A landscape with many valleys, sampled at points; each row gives a point and its height.
A ball rolls from a point to the lowest of its 2 nearest points, and stops where none of them is lower. Distance is the straight distance between rows; heights are no part of it.
K_99 height 1.75: [ 96 144 107 181 109 124 103  79  92  94 110 123  72 110 134 137 175 126
 135  76 153]
K_788 height 2.45: [ 99 155 132 173 137 121 111 118 108 104 109 142  66  72 101 131 129 127
 157  65 161]
K_147 height 3.89: [118 104 107 142 178 187 105 134  84 131 145  78 183 125 152  85 119 159
 105 124 143]
K_344 height 6.64: [104 123  85 102 142  98 150 111 144 143 168 160 123 200 135 116 102 138
 197 176  91]
K_432 height 3.22: [114 159 125 178 115 112 155  62 159 137  94 110  90  98 152 153  98 122
  84 112 113]
K_161 height 3.26: [130 167  93 108 133  73 107 145 163 153 158 123 102  96 116 130 139 145
 130  90 171]
K_931 height 4.77: [132 159 103 171 118 134 168  85 137 129 123 113 200 109 109  93 107 135
 174 116 119]
K_6 height 4.12: [158 133 182 100  97 156 142 166 157  86 142 191 135 143 129 178  87 112
 139 180 107]
K_430 height 5.16: [165 118 140 171 154 109 156 114 211 167  93 149 117 186 134 135 122 150
 174 181 117]
K_520 height 1.65: [128 161 105 117 115 135 112 133  51 126 113  96 134  98 105  86 155 103
  96  85 170]
K_708 height 4.15: [123  94 163 149 164 165 136  84  82 130  59  91 150 112 161 132 127 122
  92 111  87]
K_743 height 5.43: [176  92 162 145 149 179  81 149 121 127 106 129 174  47 118 119 116 139
 104 108 133]
K_214 height 2.42: [ 91  90 155 157 149 122 164  98 114 135 134 149  93 184 159 115 135 120
 136 111 120]
K_545 height 3.21: [107  85 164 148 137  92 198  94 128 153 158 136 116 134 149 121 104 104
 129  93 115]
K_807 height 4.65: [102 161  84 173 133 153 161  99  91 126  96  68 157 101  92 134 146 124
 128  97 113]
K_283 height 3.95: [ 83 111 116 155 104 131 160 124 135 112 137 187  99 202 152 109 105 131
 200 185  96]
K_298 height 3.70: [152 145  95 145 126 175  89 133 108 151 183 146 143 132 145 107 168 159
  95 139 148]
K_958 height 3.73: [144 152 113 147 105 149 117  61 104 167 165 151 117 175 170 108 132 156
  90 127 107]
K_301 height 2.24: [139 113 137  80 165  75 192 150 137 135 120  67 142 159 123 142 108  64
 106 139 122]
K_762 height 0.89: [139 136 119 137 102 108 126 105 102 136 138 114 168 142 152 120 147 124
  97 111 152]
K_617 height 3.68: [117 165 158 163 138 134 165 198 146 106 124 112 118 145 127 175 119 101
 105 121 180]
K_542 height 3.20: [125 121 161  42 114 109 103 155 112 105 175 123 177  83 107  99 113 109
 113 100 154]
K_789 height 2.20: [143 197  95 165 109 156 113 101 100 131 119 134 123 114 154 162 149 139
  75 115 135]
K_213 height 2.44: [145 175 142  67  91 178 111 151  89 107 205 155 154 124 127 171 145 119
  95 129 125]
K_422 height 4.66: [ 79  97 142 155 193 167 136 166  86  89 116 107 118 109 132 150  96 127
 133  97 132]
K_383 height 4.45: [ 96  97 116 121 200  96 153 128 158 165 160 105  95  94 115 122  96 114
 129 114  97]
K_981 height 6.19: [117 124 139  97  94  79 122  83 106 143  88 126  86 150 149 105 202 103
 123 110 122]
K_70 height 2.13: [115 150  68 137 135 127 164 166 146 120 172 123 136 114 113 167 140 113
 131 127 125]
K_820 height 3.00: [155 163 118 108 148 164  84 133  85 170 179 116 117 166 116 107 179 131
 123 118 186]
K_152 height 3.61: [157 171 118  84 119 168  96 153 117 121 188 152 112 108 114 182  59 134
 119 173  95]
K_168 height 4.99: [109  73 120 162 194 152  90 172  91  94 114 129 124  85 115 128  78 158
 176 115 129]
K_751 height 2.73: [101 164 159 146 121  85 162 123 189 132  90 151  78 102 112 123  93 120
 145 118 139]
K_582 height 6.04: [114  53 167 135 105 121 116 117 141 114  79 135 121 154 170 117 167 135
 100 136 106]
K_117 height 5.49: [158  95 142 111 118 106  92 175 151 132 167 169  64 169 105 163 112 120
 142 209 131]
K_148 height 3.66: [121 181 102  93 151  82 121 119 180 187 153  84 113 109 110  86 134 126
 113 122 162]
K_368 height 2.87: [108 171 103 155 109 130 194 117 141 110 123 116 134 125 125 176 137  99
 135 135 125]
K_379 height 4.88: [155 105 121 141 130 112 125 111 182 155  85 167 107 166 138 132 163 143
 164 186 113]
K_446 height 4.18: [ 88  96  96 127 179 166 145 123  91 117 167  78 183 127 155  68 102 132
 132 135 116]
K_212 height 6.17: [109 141  84 105 145 106  99 136 153 147 152 149  65 151 115 152  85 142
 159 187 107]
K_600 height 2.86: [108 110 138 130 125 143 132 160 130 126 164 186  60 219 145 135 135 133
 163 179 118]
K_574 height 5.65: [166 121 152 192 137 119 161  90 175 170  90 141 143 103 149 131  79 147
 111 121 113]
K_493 height 5.71: [165  78 154 170 107 118 138 112 167 154  98 172 121  91 152 127 112 133
  86 132 115]
K_74 height 2.81: [126 154  91  84 125  83  65 171 164 122 175 133 136  89  96  94 142 134
 140 127 170]
K_182 height 4.78: [158 108 140  95  98 148  73 171 115  89 147 158 132 154 122 156 128 174
 143 143 152]
K_203 height 3.18: [103 173 145 157 151 116 148 117 156 138 104 162  53  83  97 144  99 118
 161  87 136]
K_879 height 2.37: [137 134 103  85 108  92  62 178 170 122 160 135 134  50 122 112 101 143
  99 107 165]
K_68 height 3.91: [174 135 147 108 125 178 116 140 131 118 152 176 145 105 114 161  96 121
 138 174  86]
K_639 height 5.90: [122  66 113 147  87 106 104 132 144 115 108 150 120 130 161 130 165 153
 108 142 125]
K_42 height 5.83: [135 105 133  81 133  99  83 125 166 149 151 139  61 166 104 159  82 138
 145 228  85]
K_650 height 4.57: [151 114 171  65  91 142 108 140 132  77 133 144 160 157 127 144 125 164
 147 153 121]
K_28 height 4.46: [143 137 112 216 122 158 172 107  98 118  96  95 140 119 106 158 164 129
 130  85 132]
K_431 height 6.46: [113 146  89  86 166 112 104 125 149 131 144 120 140 182 138 132 101 151
 169 175 118]
K_248 height 6.13: [105  78 154  90 132 112 128 118 110 130  97 112 116 135 140 116 169 103
 110 110 116]
K_256 height 4.04: [132 102 182  97 172 165 125  98 110 124  62 104 144 125 133 132 115 136
 116 145  84]
K_394 height 5.55: [187  56 147 160 110 157  93 138 149 136  88 149 158  59 138 114  98 154
  79 129 115]
K_515 height 1.76: [125 141 101 123  93 103  94 163 135  98 135 168 139  54 120 143 134 127
 137 104 153]
K_843 height 2.57: [110 119 116 158 143 121 128  93 142 149  94 117  83  88 138 130 162 134
  93 105 104]
K_967 height 1.13: [107 109 132 114 127 127 140 121 104 140 172 165  86 187 158 133 139 136
 141 128 118]
K_832 height 3.44: [170 111 187  57 132 125  88 152  84 122 122 103 158 115  89  81 127 103
 124  88 150]
K_553 height 2.97: [122 105 142  19 102  97  73 150 144  91 163  94 135  90 119 108 140 132
 104 110 127]
K_464 height 1.50: [146 153 103 161  85 139 103  90 127 127 112 110 160  97 163 117 141 138
  79 118 135]
K_164 height 3.72: [168 149 162  95 144 102 145  94 106 184  99 129 130 156 111  83 125 106
 151 116 139]
K_858 height 4.95: [132 136 105 178 114 108 160  88 176 142  87 124 160  81  95  94 139 125
 182 116 110]
K_852 height 3.46: [131  94 137  99 159 177  76 125  87 135 149  76 162 163 142  99 149 162
  61 114 135]
K_513 height 3.13: [120 171 159 130  95 114 160 155 139  87  85 158 129 121 102 151 170  89
 187 137 154]
K_844 height 2.80: [171 129 136 121  91 164 109 112 110 149 190 172 136 170 161 127 111 168
 102 147 105]
K_605 height 0.24: [104 100 120 171 100  54 163  91 183 147 138 138 104 130 119 100 134 126
 150  92 140]
K_847 height 2.96: [115 141 112 117 143 121 157 146 134 102 116 130 154 128 104 136 164  88
 208 146 121]
K_23 height 4.30: [102 146 167  79  99 132 158 130 136  88 134 158 157 135 140 164  89 100
 142 144 113]
K_3 height 2.77: [104 131 128  75 139 123 127 128 138 105  88 109 138 152 130 147 165 108
 153 172 112]
K_850 height 4.29: [134 108 135 194 152 167 150  91  53 121  83 101 135 128 138 132 146 124
 117  88 138]
K_474 height 1.23: [171 112 143 114 136 180  78 132 101 148 176 151  97 148 138 136 119 172
  85 139  99]
K_297 height 3.88: [142 128 188 110 148 137 156  92 105 151  71 129 116 151 132 124 119 107
 143 123 119]
K_373 height 5.51: [153 124  87 153 116 143 103 105 161 176 123 145 124 107 120  39 196 150
 148 151 137]
K_391 height 5.75: [147  92  99 135 114 121  98 124 150 137 109 144 144 119 140  93 192 142
 137 138 121]
K_466 height 4.41: [107 131 174 113 100 130 158 128  98  55  98 141 189 133 140 134  79 105
 183 129 128]
K_218 height 3.86: [ 94 113 133 122 156  96 164 107 134 157 165 101 120 102 136 102  72 108
 125  82 125]
K_629 height 4.08: [ 96 161 168 187 154 155 136 235 138  82  89  97 134 132 140 163 121 126
 124 132 134]
K_887 height 3.31: [109 168 150 158  95 137 168 189 135  78  98 130 147 100 114 177 139  86
 148 125 173]
K_160 height 4.49: [132 110  90 162  87 139 156 115 145 142 123 186  98 171 142 131 142 136
 179 207  98]
K_483 height 5.27: [152 100 153 149 173 159  98 135  98 126 118 123 159  93 122 107 107 145
 158  98 137]
K_799 height 2.66: [151 111 129 109 142 165  75 147 123 141 164 129 129 127 143 129 163 156
  77 127 126]
K_830 height 1.92: [142 149 123  82  85 134 129 142  94 104 185 144 164 167 155 172 147 131
  96 134 143]
K_535 height 3.47: [104 180  92 188 100 114 186  78 180 130 118 118 107 119 131 169 104 123
 110 138  90]
K_669 height 2.12: [119 124 126 163 128 127 186 172 121 128 137  89 111 146  59 171 153 102
 114  62 161]
K_697 height 3.14: [146 197  89 161 108 145 116  97 115 162 154 158 107 142 151 147 114 160
  96 130 129]
K_451 height 5.44: [167 117 146 177 160 130 170 113 183 168  72 115 148 139 122 133 119 143
 161 142 125]
K_443 height 2.00: [135 147 104 160 105 108  99  70 149 154 111 123 111  84 146  94 168 133
  83 103 129]
K_263 height 5.15: [176 110 110 105 109 124  67 171 127 144 195 172 103 167 111 138 136 151
 149 175 132]
K_960 height 3.57: [164 148 165  70 117 121 104 114  66 144  76 114 168 148  98  57 129 114
 131  98 144]
K_302 height 3.07: [130 182 115  86 123 175 100 146  89 105 182 145 108 122 136 191 112 142
  84 133 106]
K_590 height 1.12: [ 97 163  91 137 121 144  86 109  63 112 121 106 117  86 142 119 178 143
 118  88 133]
K_54 height 0.64: [115 151  74 125 101 128 123 154 137 112 178 149 135  62 129 127 112 107
 109 136 111]
K_494 height 1.78: [ 82 134 147 184 100  56 137 126 188 123 103 143  76 145 124  86 128 127
 160 108 154]
K_610 height 2.79: [109 121 135  20 125  93  83 145 132 108 132  87 141 141 124 144 148 126
 107 141 138]
K_207 height 1.08: [112 109 108 163 104  94 211 132 138 140 125  81 158 171  78 144 122 105
 103  72 142]
K_720 height 1.38: [148 136 137  92 105 144 120 129  67 126 153 113 178 162 149 114 133 122
 103 106 150]
K_883 height 2.23: [129 141  96 120 150 168 105 139  41 143 141  81 135 161 121 107 181 140
  91  87 175]
K_375 height 1.85: [111 121 128 124 107  70 235 140 144 135 118  86 141 170 116 141 115  75
  94 110 139]
K_195 height 5.14: [114  97 119 129 196 105 124 145 175 143 124 107  87 126 120 132  76 151
 136 140 126]
K_67 height 2.43: [133  94 150  40 140  77 151 166 126 101  86  87 168 155 107 127 134  68
 137 150 139]
K_818 height 4.47: [143  91 174  66 106 143 125 122 100  78 119 137 196 119 131 118 113 127
 161 131 110]
K_254 height 2.58: [ 88  77 130  52 145  81 124 145 150 111 104  81 145 162 136 136 148 100
 133 167 115]
K_647 height 4.38: [ 84 121 179 183 162 186 148 187 109  80  98 124 119 104 139 154  96 111
 116 124 125]
K_836 height 5.76: [137 157 120 153 180 121 111 148 165 147 126 130  62 157  96 161  83 156
 149 164 135]
K_867 height 4.48: [105 131  85 176 157 159 173  96 113 130 161  92 192 106 142  87  90 138
 142 128 108]
K_773 height 5.21: [157 147  94 185 111 129 129  83 180 186  97 151 121  72 103  67 173 142
 147 142 116]

Two balls start at each pair of points below. Name the first point that both come to, or write -.
K_639 / K_3 => -
K_617 / K_28 => K_254
K_42 / K_610 => -

For each start below, name the point where the ball stops.
K_431 => K_967
K_248 => K_474
K_168 => K_207
K_23 => K_762
K_297 => K_207

Call two points neighbours if one is among the 2 nearest of the other. Go from one point of each pair to the other, from neighbour to neighbour, staying as low as possible. Name the highest point that can't be avoided.
K_967 / K_474 => K_298
K_474 / K_54 => K_958
K_762 / K_54 => K_535
K_967 / K_590 => K_545
K_590 / K_605 => K_203
